Each row is a point on a landscape with many valleys, with its height.
From any point a ball rolls to the lowest of the 2 points nearest to it. It stops when none of these is lower. Distance is the straight distance between rows; heights are no part of it.
<330> height 52.7: [-1 18 32 41 -26 -10 1 -29 42 16 17 -12 15 -16 -5 -8 -10 -37 -6 7 11 -43 -24 21 -28 43 -40 4 24 -6 -28 -2 25 -8 -27 -10 8 30 -22 -12 33 10 -13 17 30 -20]
<971> height 25.6: [-21 2 -18 1 23 -3 -14 21 -22 0 -15 17 -3 17 7 31 4 -2 4 -36 -10 20 28 -17 -2 23 20 27 -2 -12 7 -1 -3 14 21 -8 -15 -4 9 1 15 8 -23 5 -2 11]
<307> height 75.3: [12 6 3 -22 -26 22 10 -13 5 -20 29 -21 -20 -13 9 -27 -1 -2 -5 14 -6 -24 1 24 6 -30 4 -20 -2 6 8 11 -27 -4 -2 5 22 -7 -12 14 3 -6 22 13 -8 -11]
<819> height 68.5: [-34 -33 8 2 1 9 9 -48 -7 -17 7 -9 -2 -3 35 -33 -17 21 -10 11 -9 -15 -43 -22 -8 -18 1 -2 -37 19 -33 36 -20 36 -4 9 -10 18 38 -21 10 -14 7 -4 -6 -8]
<660> height 71.5: [12 -2 29 -46 -31 46 -6 -16 3 -18 36 -14 -1 3 47 -47 5 29 -37 15 -32 -37 -32 10 -13 -1 1 19 -26 22 32 2 -16 -7 -26 -13 11 -35 3 20 -14 -25 -25 -8 14 9]
<646> height 54.2: [-19 -19 -19 9 42 -9 -3 8 -27 10 -24 19 11 11 13 12 -5 12 13 -20 -3 19 6 -53 2 15 13 26 -12 0 4 -3 11 24 20 7 -45 11 32 -18 -4 11 -27 -9 -9 8]
<791> height 50.7: [-2 27 20 34 -20 -14 -5 -18 28 23 13 -10 8 -9 -20 3 -4 -46 10 -6 15 -33 -7 37 -23 38 -32 0 33 -17 -28 3 14 -10 -10 -15 13 20 -27 -6 42 12 -2 28 24 -28]
<1056> height 73.8: [9 -5 16 -48 -15 44 -10 -14 -5 -21 20 -10 -4 7 42 -38 4 31 -29 0 -27 -16 -22 -4 -10 2 11 24 -23 16 17 11 -20 -2 -9 -11 8 -38 9 15 -9 -24 -24 -6 2 5]
<872> height 44.0: [-13 16 3 5 6 2 -31 6 -1 15 -5 4 11 15 8 31 0 -23 2 -46 -10 4 11 16 -15 62 9 32 9 -20 3 -1 12 10 3 -14 -2 0 0 9 29 19 -34 18 14 -6]
<353> height 67.9: [-11 -12 -1 -6 11 4 -6 -10 -10 -7 -6 5 4 7 17 -11 -3 13 -5 -5 -9 3 -11 -21 -2 5 8 9 -14 8 -1 14 -8 16 2 8 -8 0 20 -9 -2 -4 -1 -5 -3 -1]
<301> height 46.3: [2 21 10 15 -5 -2 -25 5 10 23 -1 6 13 6 -4 21 3 -22 9 -29 -2 5 1 14 -10 61 -12 28 22 -11 3 -10 28 -2 -8 -15 3 0 -9 12 19 22 -30 9 18 -5]
<1062> height 49.6: [-8 32 16 26 -22 -10 -15 -12 28 21 16 -7 11 -3 -8 7 -4 -43 9 -24 2 -32 -2 32 -25 54 -15 14 27 -20 -16 2 17 0 -6 -18 15 19 -17 2 47 20 -10 31 28 -22]
<502> height 37.0: [16 -6 -4 -1 9 -9 15 15 -9 0 -9 10 3 -8 -15 2 6 15 -4 22 14 19 5 -13 12 -31 -5 -14 -2 3 9 -8 8 -18 -5 9 -2 -5 -5 -3 -37 -3 11 -19 -16 18]
<177> height 50.6: [-9 0 -12 16 5 -22 4 1 9 7 -13 10 -5 -4 -23 11 2 -7 11 -4 13 8 6 2 4 -3 1 -11 14 -5 -8 7 6 2 7 3 -1 14 -5 -6 3 10 15 -1 -3 0]
<980> height 24.8: [-21 7 -43 -9 10 -2 3 39 -20 3 -14 10 -22 17 -20 39 7 -24 15 -17 0 17 44 23 11 -4 27 -3 5 -24 2 -6 -25 13 30 -3 14 1 -2 6 27 5 18 22 -12 1]
<458> height 62.3: [-3 -6 23 0 12 4 -24 -15 3 7 -3 17 30 13 23 -6 -1 10 -14 -17 -12 6 -25 -38 -15 40 -8 34 -6 7 4 -6 26 13 -19 -6 -25 -3 17 -4 -12 4 -41 -15 16 8]
<885> height 53.2: [3 3 -16 21 8 -31 7 19 2 16 -16 7 -12 -2 -40 27 0 -18 15 3 22 15 21 13 6 -8 -2 -15 24 -16 -5 -12 12 -20 7 2 2 16 -11 0 6 9 20 7 -4 -6]
<244> height 68.9: [11 4 3 31 21 -35 -12 17 12 23 -32 8 22 -5 -29 34 1 -13 22 -6 20 23 2 -12 -5 41 -11 22 25 -21 -2 -27 44 -11 -8 -7 -16 16 -10 -9 -13 21 -24 -8 9 8]
<934> height 21.8: [-28 9 -41 3 22 -11 -8 30 -14 11 -13 8 -9 21 -11 42 2 -19 19 -34 0 16 38 15 1 11 27 5 9 -24 -4 -2 -14 17 35 -8 -4 8 4 -3 35 16 3 24 -4 -4]
<373> height 52.2: [-40 -12 5 0 0 11 -1 -45 -1 -8 8 -3 4 5 36 -21 -18 6 -1 -13 -17 -20 -33 -20 -24 14 6 14 -20 9 -30 29 -20 34 3 0 -13 14 36 -14 28 -3 -4 12 8 -17]
<732> height 48.2: [-5 24 9 23 -6 -8 -22 1 20 26 1 -3 15 1 -9 28 -2 -34 13 -30 3 -16 11 29 -21 66 -13 23 28 -23 -7 -7 26 -1 -6 -17 10 6 -20 8 37 24 -19 25 30 -13]
<118> height 36.1: [-13 9 0 -5 -5 9 -12 -9 5 6 7 1 -2 11 11 3 -5 -12 1 -21 -7 -8 3 10 -9 19 10 13 2 -5 0 11 -7 10 10 0 4 -1 4 2 22 11 -5 15 6 -11]
<473> height 29.1: [24 -3 -19 -52 -3 29 2 29 -33 -23 -3 -5 -22 1 6 -3 8 26 -4 11 -16 17 29 9 24 -38 33 -9 -16 -2 29 -2 -39 -14 12 7 21 -37 -1 11 -24 -18 16 -7 -28 12]
<526> height 68.4: [31 6 36 -43 -37 47 -9 -4 15 -15 41 -9 0 2 43 -35 8 27 -41 17 -29 -35 -28 9 -11 2 -11 19 -17 16 42 -16 6 -28 -37 -20 8 -50 -14 30 -23 -26 -34 -15 22 12]
<26> height 32.6: [-4 17 -8 8 -23 4 11 -5 13 -5 18 -15 -23 -5 -11 -2 -6 -31 14 3 7 -20 11 50 0 -18 5 -31 18 -9 -9 11 -27 -3 11 -1 31 12 -19 6 32 7 34 27 -1 -26]
<761> height 65.4: [-10 -4 4 -7 12 10 -18 -21 -3 1 -7 6 15 12 22 -11 -4 8 -11 -18 -12 6 -16 -23 -6 22 4 21 -7 7 4 6 2 13 -6 4 -18 -7 14 -6 -3 4 -25 -8 5 7]
<451> height 35.7: [-18 15 3 8 -28 9 9 -24 18 -9 34 -20 -22 -11 3 -19 -12 -19 12 6 -4 -34 -2 39 -5 -17 2 -30 -2 2 -17 25 -34 13 10 2 23 18 -5 5 35 5 31 34 -1 -24]
<897> height 45.0: [22 5 -21 5 11 -15 2 47 -15 16 -24 10 -1 -2 -40 46 15 -2 16 3 17 36 28 9 22 -1 1 1 13 -16 20 -40 15 -23 8 -4 4 -16 -11 11 -21 5 -7 -11 -13 17]
<735> height 65.6: [-13 13 -2 42 9 -35 -6 0 20 24 -16 7 8 4 -24 29 -2 -32 17 -21 18 -3 5 14 -17 40 -14 8 28 -27 -17 -2 23 0 6 -8 2 24 -12 -6 28 22 -3 15 15 -11]
<60> height 47.3: [-31 -20 -23 7 32 -15 11 -1 -25 2 -20 12 -4 6 8 9 -12 7 15 -9 -2 15 4 -35 4 -14 16 1 -19 1 -18 13 -9 28 26 5 -33 19 32 -21 7 1 8 1 -11 -6]
<384> height 78.5: [1 8 -9 -4 -25 10 20 -10 2 -23 19 -27 -31 -11 -17 -16 -2 -12 10 24 0 -16 11 37 17 -50 13 -44 1 1 -5 14 -39 1 12 13 28 5 -17 11 13 -7 42 24 -16 -22]
<108> height 22.6: [34 0 18 -22 -29 18 27 -4 7 -23 28 -25 -15 -18 4 -37 9 23 -18 44 3 -19 -4 17 13 -58 -14 -36 -9 19 14 3 -14 -24 -14 10 22 -13 -21 11 -32 -24 29 -11 -11 4]
<1084> height 37.9: [32 -2 -17 -30 2 11 -3 39 -26 -5 -11 4 -8 -2 -12 17 24 18 -4 2 -3 29 34 4 24 -19 16 -7 -8 -7 39 -16 -4 -24 0 -2 11 -38 -14 18 -38 -18 -2 -17 -22 16]
<915> height 33.9: [30 3 19 -1 -25 2 22 -12 13 -15 20 -25 -5 -18 -2 -29 2 16 -19 38 8 -17 -15 14 9 -38 -29 -34 4 21 3 -4 7 -21 -21 12 14 3 -31 8 -22 -14 16 -17 -4 2]
<865> height 76.5: [23 -4 20 -38 -15 32 -5 -5 2 -19 17 -5 0 4 37 -31 8 29 -25 8 -18 -5 -14 -7 -2 -11 -1 8 -18 17 26 0 -10 -18 -17 -5 4 -31 1 16 -30 -20 -14 -22 -2 15]
<31> height 73.1: [-10 0 5 -1 -17 8 7 -22 7 -15 13 -10 -13 -6 1 -18 -4 -2 -3 12 -1 -13 -6 10 3 -20 -3 -16 -2 6 -8 19 -23 5 4 6 17 4 1 -1 12 1 19 10 -5 -15]
<1067> height 70.8: [-13 -10 -2 -11 -4 10 0 -23 -1 -13 6 -8 -8 -1 10 -18 -10 8 -3 -1 -9 -6 -5 -3 -2 -13 10 -6 -12 7 -2 21 -24 17 11 9 3 2 17 -7 6 -4 15 6 -8 -4]
<59> height 56.2: [-40 -18 19 3 -9 23 -8 -59 1 -3 24 -6 13 4 42 -38 -23 9 -16 1 -22 -32 -53 -12 -27 13 0 22 -28 14 -34 32 -17 37 -9 -6 -6 17 35 -8 31 -9 -19 9 17 -20]
<298> height 35.4: [2 -24 -36 -1 21 -6 20 28 -32 7 -23 19 -11 -4 -21 11 8 14 9 17 10 33 20 -23 21 -48 14 -16 -11 2 8 -7 -16 3 19 13 -15 5 18 -12 -22 -13 23 -11 -37 11]
<573> height 70.9: [15 -5 6 21 15 -30 -4 17 13 20 -24 15 23 -11 -26 15 6 0 10 9 21 23 -1 -17 0 18 -16 7 18 -5 -5 -24 35 -13 -13 -3 -17 12 -15 -6 -24 14 -18 -19 3 14]
<592> height 55.1: [6 -1 -24 22 5 -29 19 23 -4 9 -22 6 -14 -13 -47 22 3 -13 13 22 24 19 18 16 18 -37 0 -22 24 -11 -6 -14 -3 -19 7 6 13 13 -18 -2 -6 -2 35 5 -13 -3]
<1123> height 52.0: [-10 -4 -18 26 30 -27 -5 16 -3 21 -25 15 14 13 -19 30 2 -11 19 -18 10 21 9 -20 -1 21 2 13 9 -12 -1 -11 25 6 12 -4 -22 12 8 -11 1 25 -13 -1 3 5]
<104> height 33.8: [25 1 -13 -38 -3 24 0 35 -27 -13 0 2 -18 0 1 4 16 13 -3 1 -6 21 33 14 25 -17 17 -5 -5 -9 34 -10 -25 -19 6 0 21 -37 -13 20 -21 -16 11 -6 -19 11]
<12> height 62.2: [-11 -11 33 28 25 -18 0 -31 17 16 -8 9 32 -2 13 -13 -14 5 -3 0 2 -8 -41 -53 -25 26 -24 13 -2 20 -17 -3 41 22 -22 5 -42 27 22 -20 -13 5 -21 -17 23 3]
<151> height 55.2: [17 4 27 -6 -7 5 -6 -7 13 0 10 3 20 3 14 -15 3 9 -24 2 -4 -12 -20 -12 -9 15 -15 18 -6 12 4 -4 22 -10 -24 1 -4 -13 -4 7 -16 1 -27 -13 15 11]
<642> height 41.7: [-26 13 -6 -15 7 18 -28 4 -9 6 -1 2 4 23 18 25 0 -15 2 -48 -17 9 20 13 -13 50 26 32 -1 -15 3 8 -14 19 17 -12 0 -4 3 4 42 12 -21 22 2 -4]
<807> height 58.7: [-2 0 34 22 -4 -5 -7 -26 24 12 3 6 29 -2 9 -10 -7 -9 -13 0 4 -16 -33 -18 -23 35 -23 18 7 9 -16 -3 30 3 -25 -3 -10 15 -1 -10 -1 8 -24 -10 25 -2]
<725> height 47.1: [4 8 7 14 -1 -3 -4 1 9 9 -6 2 3 -2 -8 4 1 -13 0 -3 7 0 -5 2 0 11 -12 1 11 -4 1 -6 16 -8 -5 4 2 3 -7 1 1 11 0 -1 5 -2]
<221> height 68.2: [-12 -23 7 14 -6 -4 21 -36 9 -20 15 -17 -5 -13 9 -34 -13 15 -9 30 6 -14 -29 -11 2 -43 -13 -26 -18 20 -25 21 -5 15 -7 16 3 22 13 -12 -1 -11 28 -2 -10 -9]
<970> height 27.9: [-9 -2 -47 -6 11 -11 5 47 -23 2 -23 14 -18 7 -29 45 9 -15 19 -3 4 27 37 10 20 -24 22 -13 2 -14 3 -18 -22 2 26 5 5 -2 6 0 8 0 18 8 -25 4]
<817> height 33.0: [-6 21 4 -5 -18 9 -10 -12 9 3 19 -9 -8 2 2 -12 -3 -19 4 -10 -5 -19 3 29 -2 8 0 4 9 -5 3 13 -10 0 5 -5 16 1 -3 14 27 9 2 17 4 -12]
<669> height 30.0: [2 24 4 -7 -35 10 -9 -5 13 -2 26 -19 -18 -7 -6 -10 -8 -32 7 -5 0 -28 6 48 -3 4 -2 -18 20 -5 5 6 -22 -7 5 -7 29 -2 -25 19 32 8 18 31 8 -19]
<991> height 38.5: [-33 6 -7 14 -16 -4 7 -27 9 -8 16 -9 -20 -2 2 -6 -15 -23 20 3 2 -24 -3 32 -4 -18 9 -27 -2 -10 -22 29 -37 24 22 2 23 26 9 -7 37 10 29 32 3 -25]
<614> height 49.5: [-8 0 -32 16 24 -26 -3 38 -17 23 -31 16 3 9 -37 45 7 -13 23 -10 10 31 28 -6 11 8 6 9 18 -13 6 -24 22 -1 14 -6 -14 5 3 1 -1 14 -11 -3 -4 16]
<561> height 64.6: [-8 -15 3 25 -11 -13 30 -35 8 -18 13 -19 -13 -17 -11 -28 -9 7 -6 37 11 -7 -19 -1 9 -50 -15 -41 -5 19 -26 22 -2 13 -10 12 4 24 0 -15 -4 -8 41 2 -11 -17]
<859> height 57.6: [5 -1 -12 18 -4 -19 18 2 2 1 -6 0 -16 -9 -28 1 -2 -8 4 21 18 5 9 10 10 -43 -8 -31 16 5 -11 3 -10 -11 7 12 11 19 -8 -8 -8 -5 40 3 -12 -6]
<1081> height 41.5: [34 0 -23 -18 8 -1 -6 48 -25 8 -16 8 -8 2 -28 29 21 8 6 8 8 38 35 5 29 -18 9 -3 6 -10 31 -25 7 -25 4 -2 9 -27 -16 14 -34 -6 -1 -16 -16 19]
<956> height 62.5: [-7 -7 33 17 8 -1 -8 -32 20 7 3 5 30 0 19 -24 -10 8 -17 2 1 -14 -41 -40 -20 28 -27 15 -6 15 -18 1 32 13 -24 7 -30 10 21 -17 -9 0 -20 -16 18 7]
<467> height 39.3: [-16 -16 -38 6 25 -4 18 19 -34 -1 -23 18 -16 6 -15 15 -1 6 14 6 7 23 20 -27 19 -34 19 -13 -10 3 -8 0 -22 13 28 12 -24 8 26 -11 -3 -7 21 -6 -30 -1]
<845> height 11.5: [31 -10 7 -25 -15 12 26 5 -6 -25 16 -18 -15 -15 -7 -29 7 26 -14 42 1 2 -1 6 18 -61 -6 -41 -15 12 16 1 -19 -25 -10 14 20 -14 -15 7 -41 -33 34 -22 -21 10]
<539> height 43.3: [-25 -11 -31 17 26 -13 14 3 -14 4 -19 15 -6 6 -13 20 -6 -3 20 0 5 16 10 -20 5 -22 13 -12 -2 -6 -16 5 -6 18 27 9 -19 23 24 -17 3 1 18 4 -13 -5]
<429> height 31.1: [4 -10 -42 2 19 -9 8 39 -29 8 -24 20 -12 -2 -33 30 8 -4 15 8 5 33 30 -7 25 -33 14 -14 3 -10 13 -19 -12 -5 24 4 -3 -1 4 -1 -14 -8 13 -6 -25 17]
<225> height 39.9: [-8 -13 -28 -32 18 13 1 19 -27 -15 -12 12 -8 12 20 7 7 17 4 -12 -14 18 18 -18 11 -8 30 12 -17 1 10 5 -29 8 22 6 -8 -14 17 -10 -4 -13 -2 -4 -18 15]
<749> height 63.5: [-26 -19 12 0 -12 9 14 -47 6 -16 27 -22 -3 -11 20 -41 -13 16 -13 20 -11 -19 -36 -9 -4 -28 -5 -13 -22 23 -22 33 -18 24 -8 3 7 15 19 -9 9 -10 10 3 -2 -12]
<729> height 54.6: [-21 -3 -11 16 24 -15 -6 -3 -5 9 -15 15 11 11 -3 15 -2 -9 13 -19 4 9 -1 -20 -8 21 -3 16 3 -7 -9 3 13 18 14 5 -25 16 21 -11 7 15 -12 2 7 -3]
<688> height 64.5: [-17 18 -13 25 5 -20 -4 4 13 20 -7 -2 -2 4 -17 24 -7 -34 15 -15 13 -3 13 29 -7 21 0 -3 24 -21 -12 3 2 0 15 -4 12 18 -9 1 29 19 8 19 8 -15]
<73> height 30.9: [-16 -6 -25 -20 29 12 -17 31 -32 -9 -15 12 0 22 23 33 13 13 3 -43 -21 23 30 -23 3 31 40 40 -18 -9 6 -5 -19 19 26 -12 -22 -17 14 -4 20 6 -36 6 -9 17]
<661> height 60.4: [31 15 2 1 -15 -15 -1 37 7 18 -13 -10 -6 -8 -33 27 9 -12 12 1 21 16 24 31 17 10 -4 -1 28 -12 13 -26 19 -31 -1 -6 26 -20 -36 19 -7 7 4 4 0 2]
<820> height 35.5: [14 -14 -22 -40 7 18 1 17 -26 -19 -5 6 -8 0 11 -11 6 25 -8 2 -10 20 19 -9 14 -26 22 4 -21 2 17 5 -30 -3 12 4 1 -23 13 1 -23 -17 6 -12 -28 15]
<258> height 30.7: [23 -15 -8 -17 5 1 17 21 -20 -15 -6 5 -8 -3 -12 -7 9 27 -12 26 6 19 7 -13 18 -50 4 -24 -12 9 18 -7 -2 -17 -6 9 -1 -13 1 -4 -42 -20 24 -24 -22 16]
<978> height 50.0: [19 2 30 8 -10 1 2 -17 20 -7 14 -8 15 -13 5 -24 -4 2 -23 15 4 -15 -22 -6 -13 4 -26 -4 2 17 2 -6 21 -11 -29 4 2 0 -10 3 -7 -4 -6 -16 16 8]
<658> height 85.0: [34 -15 24 -12 9 -3 14 4 8 -15 -1 2 16 -6 4 -18 12 35 -21 26 4 9 -20 -29 -1 -18 -21 -8 -17 20 19 -15 29 -26 -33 2 -20 -20 -12 -1 -57 -25 -4 -43 0 27]
<1144> height 77.1: [15 12 1 -22 -36 25 8 -6 2 -25 35 -25 -35 -20 0 -26 -4 -7 5 19 -3 -26 8 48 18 -45 12 -36 -2 8 3 7 -42 -5 8 5 36 -6 -20 14 8 -5 35 26 -14 -17]
<173> height 25.7: [-24 3 -32 2 23 -4 -4 13 -17 4 -14 14 -8 20 -1 27 0 -10 14 -23 -9 19 24 -6 -7 10 26 13 -1 -12 -4 7 -11 15 30 -2 -14 3 14 -7 29 9 -2 11 -10 1]
<548> height 63.4: [-10 24 -15 5 -5 -6 -7 18 3 12 -4 -9 -13 6 -18 26 1 -29 17 -16 8 0 28 39 3 15 6 -5 25 -14 6 -1 -6 -4 13 -9 19 -1 -19 14 30 16 8 22 2 -10]
<1068> height 45.2: [-46 3 0 32 2 -14 0 -43 15 12 5 -5 6 9 7 -2 -17 -22 12 -16 -1 -23 -15 4 -22 13 0 -12 -3 -12 -38 34 -5 32 17 -1 -5 43 24 -21 42 9 13 27 13 -28]
<563> height 79.3: [29 -8 16 -35 -7 17 7 7 1 -17 10 -1 5 3 12 -26 11 26 -25 21 -5 2 -7 -8 6 -23 -5 -4 -17 16 19 -2 -1 -15 -16 3 7 -21 -7 6 -41 -17 0 -23 -1 20]
<246> height 47.9: [-43 -1 -1 17 4 -7 -8 -37 7 5 6 3 5 11 23 -7 -14 -8 10 -20 -7 -15 -16 -6 -19 18 2 6 -7 -3 -31 31 -9 38 14 3 -15 29 28 -15 32 8 1 14 14 -25]
<812> height 41.9: [-40 1 -15 23 3 -15 9 -31 11 4 7 -1 -13 -1 2 3 -17 -16 20 -6 -1 -17 -6 17 -12 -7 4 -24 -3 -12 -35 31 -21 29 28 -1 1 37 25 -14 39 8 29 29 1 -28]
<675> height 51.2: [-24 -24 -22 8 42 -14 13 -1 -27 9 -24 23 3 11 10 5 -6 19 12 -14 1 18 2 -57 8 -3 12 10 -17 4 -10 2 7 29 22 9 -54 17 37 -28 0 2 -8 -13 -9 0]
<30> height 59.4: [-22 -11 15 31 29 -28 -1 -18 8 16 -18 13 32 5 4 1 -13 -1 9 -10 6 5 -26 -48 -18 23 -19 14 2 1 -20 -8 37 20 -8 8 -39 29 21 -23 -5 15 -17 -11 17 -1]
<33> height 55.0: [38 11 22 -20 -12 11 -18 24 7 2 1 0 20 4 9 8 14 15 -17 -7 -5 7 1 5 4 33 -5 22 5 0 24 -24 29 -21 -23 -15 7 -40 -17 21 -32 -1 -37 -17 16 16]
<438> height 82.1: [30 -15 22 -14 -4 12 13 -3 2 -21 8 -9 7 -5 9 -27 9 35 -20 31 1 1 -17 -22 5 -33 -16 -16 -14 18 12 -2 12 -19 -29 10 -7 -10 -5 4 -46 -23 3 -33 1 21]
<460> height 54.5: [34 17 23 9 -10 -7 -9 16 19 14 -4 -6 12 -12 -12 9 7 -9 1 1 16 -3 -1 20 1 30 -18 8 24 -2 7 -22 32 -28 -18 -10 14 -14 -29 12 -7 9 -13 -6 14 6]
<992> height 64.7: [42 4 38 -41 -26 37 -11 7 17 -11 23 -8 9 1 30 -20 12 28 -38 12 -17 -17 -15 4 0 8 -12 14 -15 16 39 -18 20 -35 -37 -21 5 -45 -20 26 -36 -20 -29 -20 17 16]
<882> height 59.6: [46 2 27 -32 -19 25 -13 18 9 -8 10 -6 15 0 22 -1 20 27 -23 0 -7 -1 2 4 7 19 -3 14 -13 4 43 -26 23 -29 -27 -15 2 -44 -20 31 -41 -7 -34 -22 17 18]
<439> height 59.7: [-31 -9 22 7 -21 10 -1 -54 11 -1 30 -12 4 -2 25 -39 -19 2 -13 12 -14 -35 -41 -4 -20 -3 -15 2 -18 18 -31 33 -12 25 -15 3 0 19 22 -12 19 -8 -3 6 12 -13]
<184> height 60.3: [4 3 2 19 -11 -18 20 -12 5 -8 6 -12 -8 -20 -16 -16 -4 0 -2 30 19 -6 -5 1 5 -42 -16 -34 8 6 -16 8 -3 -7 -2 14 12 18 -8 -8 -6 -4 35 -2 -6 -9]
<347> height 42.2: [18 -2 9 -2 3 -8 5 -1 2 2 -6 3 8 0 -9 -4 4 8 -7 12 10 12 -3 -8 7 -9 -5 -5 4 6 11 -7 13 -11 -9 6 -4 -4 -5 -1 -20 3 4 -17 -1 10]
<1125> height 42.9: [30 4 32 -5 -18 6 14 -14 24 -12 26 -12 3 -14 7 -32 -1 15 -26 31 -1 -26 -19 4 -1 -18 -27 -15 1 22 10 -10 18 -22 -28 2 11 -8 -23 9 -16 -13 0 -17 12 7]
<928> height 73.2: [-33 -32 3 -14 0 22 12 -48 -12 -25 12 -16 -5 -4 40 -44 -17 33 0 9 -27 -16 -38 -19 -7 -20 17 4 -43 21 -32 40 -41 29 9 8 2 5 31 -14 13 -16 7 5 -7 -11]
<840> height 67.1: [-2 11 3 39 14 -29 -15 2 18 27 -21 13 20 3 -18 25 -2 -26 19 -20 11 3 -5 -5 -16 52 -20 16 22 -16 -16 -13 39 -5 -6 -7 -12 20 -5 -8 10 27 -18 0 15 -5]
<862> height 47.4: [4 -8 -25 11 21 -22 -3 43 -16 12 -26 18 0 1 -30 40 14 2 14 -3 14 39 26 -11 17 1 8 7 11 -9 20 -27 16 -11 13 -4 -8 -6 -5 3 -21 10 -8 -14 -15 18]
<797> height 39.5: [-10 15 -1 -22 0 17 -24 2 -7 0 1 3 -2 17 17 11 4 -9 1 -35 -22 0 11 10 -6 36 20 30 1 -4 6 3 -14 14 10 -9 8 -13 3 11 24 9 -26 13 3 0]
<779> height 80.0: [-8 8 -23 -11 -12 7 9 9 -9 -14 8 -9 -33 -6 -10 1 -6 -12 19 7 -3 -8 23 32 15 -37 24 -27 1 -10 0 10 -47 3 21 5 29 0 -9 9 13 -4 38 20 -12 -10]
<582> height 59.1: [8 3 29 -9 1 13 -18 -9 14 5 2 11 23 6 24 -9 5 8 -24 -10 -15 -8 -30 -20 -17 33 -15 32 -8 13 10 -9 24 6 -29 -7 -16 -10 10 3 -19 -5 -38 -15 24 16]
<422> height 87.5: [39 -12 24 7 15 -18 8 16 6 2 -14 6 19 -9 -15 -6 9 32 -8 27 13 18 -15 -34 0 -17 -23 -12 -6 12 13 -27 35 -28 -29 6 -24 -11 -16 1 -61 -16 -5 -46 2 30]
<808> height 23.1: [21 -17 -8 -21 -3 4 25 7 -20 -24 4 -3 -16 -10 -10 -16 6 29 -8 37 9 15 8 -7 27 -65 0 -35 -15 12 10 -1 -18 -15 -5 14 8 -12 -2 -1 -44 -26 38 -20 -34 9]
<1146> height 50.4: [25 12 17 2 -5 -1 -17 16 12 11 -7 -2 17 -2 -4 18 11 -7 -5 -20 1 5 4 6 -1 44 -3 22 13 -9 17 -21 29 -19 -14 -11 3 -24 -15 19 -10 14 -33 -6 20 13]
<46> height 62.4: [13 19 -10 0 -14 -3 -7 27 1 10 -6 -9 -11 1 -21 18 8 -22 9 -8 6 7 30 34 6 5 3 -3 26 -15 13 -9 2 -18 7 -2 19 -13 -25 18 8 11 10 16 0 -6]
<752> height 57.7: [46 20 15 9 -18 -14 -6 30 22 16 -9 -12 3 -20 -25 17 8 -8 3 7 23 1 8 35 9 25 -17 5 33 -8 5 -37 33 -41 -16 -9 22 -20 -48 15 -10 5 -7 4 7 -2]
<312> height 81.2: [-6 5 -18 -20 -4 13 -4 7 -15 -15 2 0 -22 3 5 -1 -1 -3 7 -7 -6 6 24 21 7 -14 25 -8 -5 -2 5 16 -39 6 21 4 17 -8 -1 5 17 -3 20 17 -14 -4]
<404> height 57.0: [-23 -11 -2 20 26 -20 -2 -15 -1 14 -18 18 17 8 4 2 -9 -3 11 -15 5 8 -10 -44 -6 19 -6 12 -1 1 -12 1 25 19 7 7 -39 23 29 -29 -1 10 -14 -6 5 -2]
<195> height 35.6: [-13 -12 -25 -26 30 14 -7 28 -37 -13 -16 17 -3 14 21 15 6 19 5 -27 -16 22 27 -23 13 9 41 27 -18 -1 8 2 -27 15 23 -1 -14 -18 17 -10 13 -2 -13 -2 -15 15]
<64> height 55.4: [-9 11 34 31 -15 0 -6 -36 26 10 18 -1 24 -9 7 -16 -11 -25 -12 7 3 -36 -33 3 -29 34 -32 10 18 4 -26 0 30 2 -30 0 0 25 -2 -10 23 8 -17 4 32 -11]

Where does a ball stop that starts at each point below?
<859> => <845>
<646> => <934>
<330> => <669>
<439> => <669>
<438> => <1146>
<735> => <1146>
<12> => <473>
<1144> => <845>
<862> => <473>
<312> => <845>

Call two points neighbours if one is among the 2 nearest of the other. Go from one point of each pair to the other, from neighbour to neighbour, staying as low as possible. Name the highest point that can't be avoided.
<473> and <934> => <225>
<934> and <845> => <221>
<473> and <669> => <956>
<971> and <934> => <173>
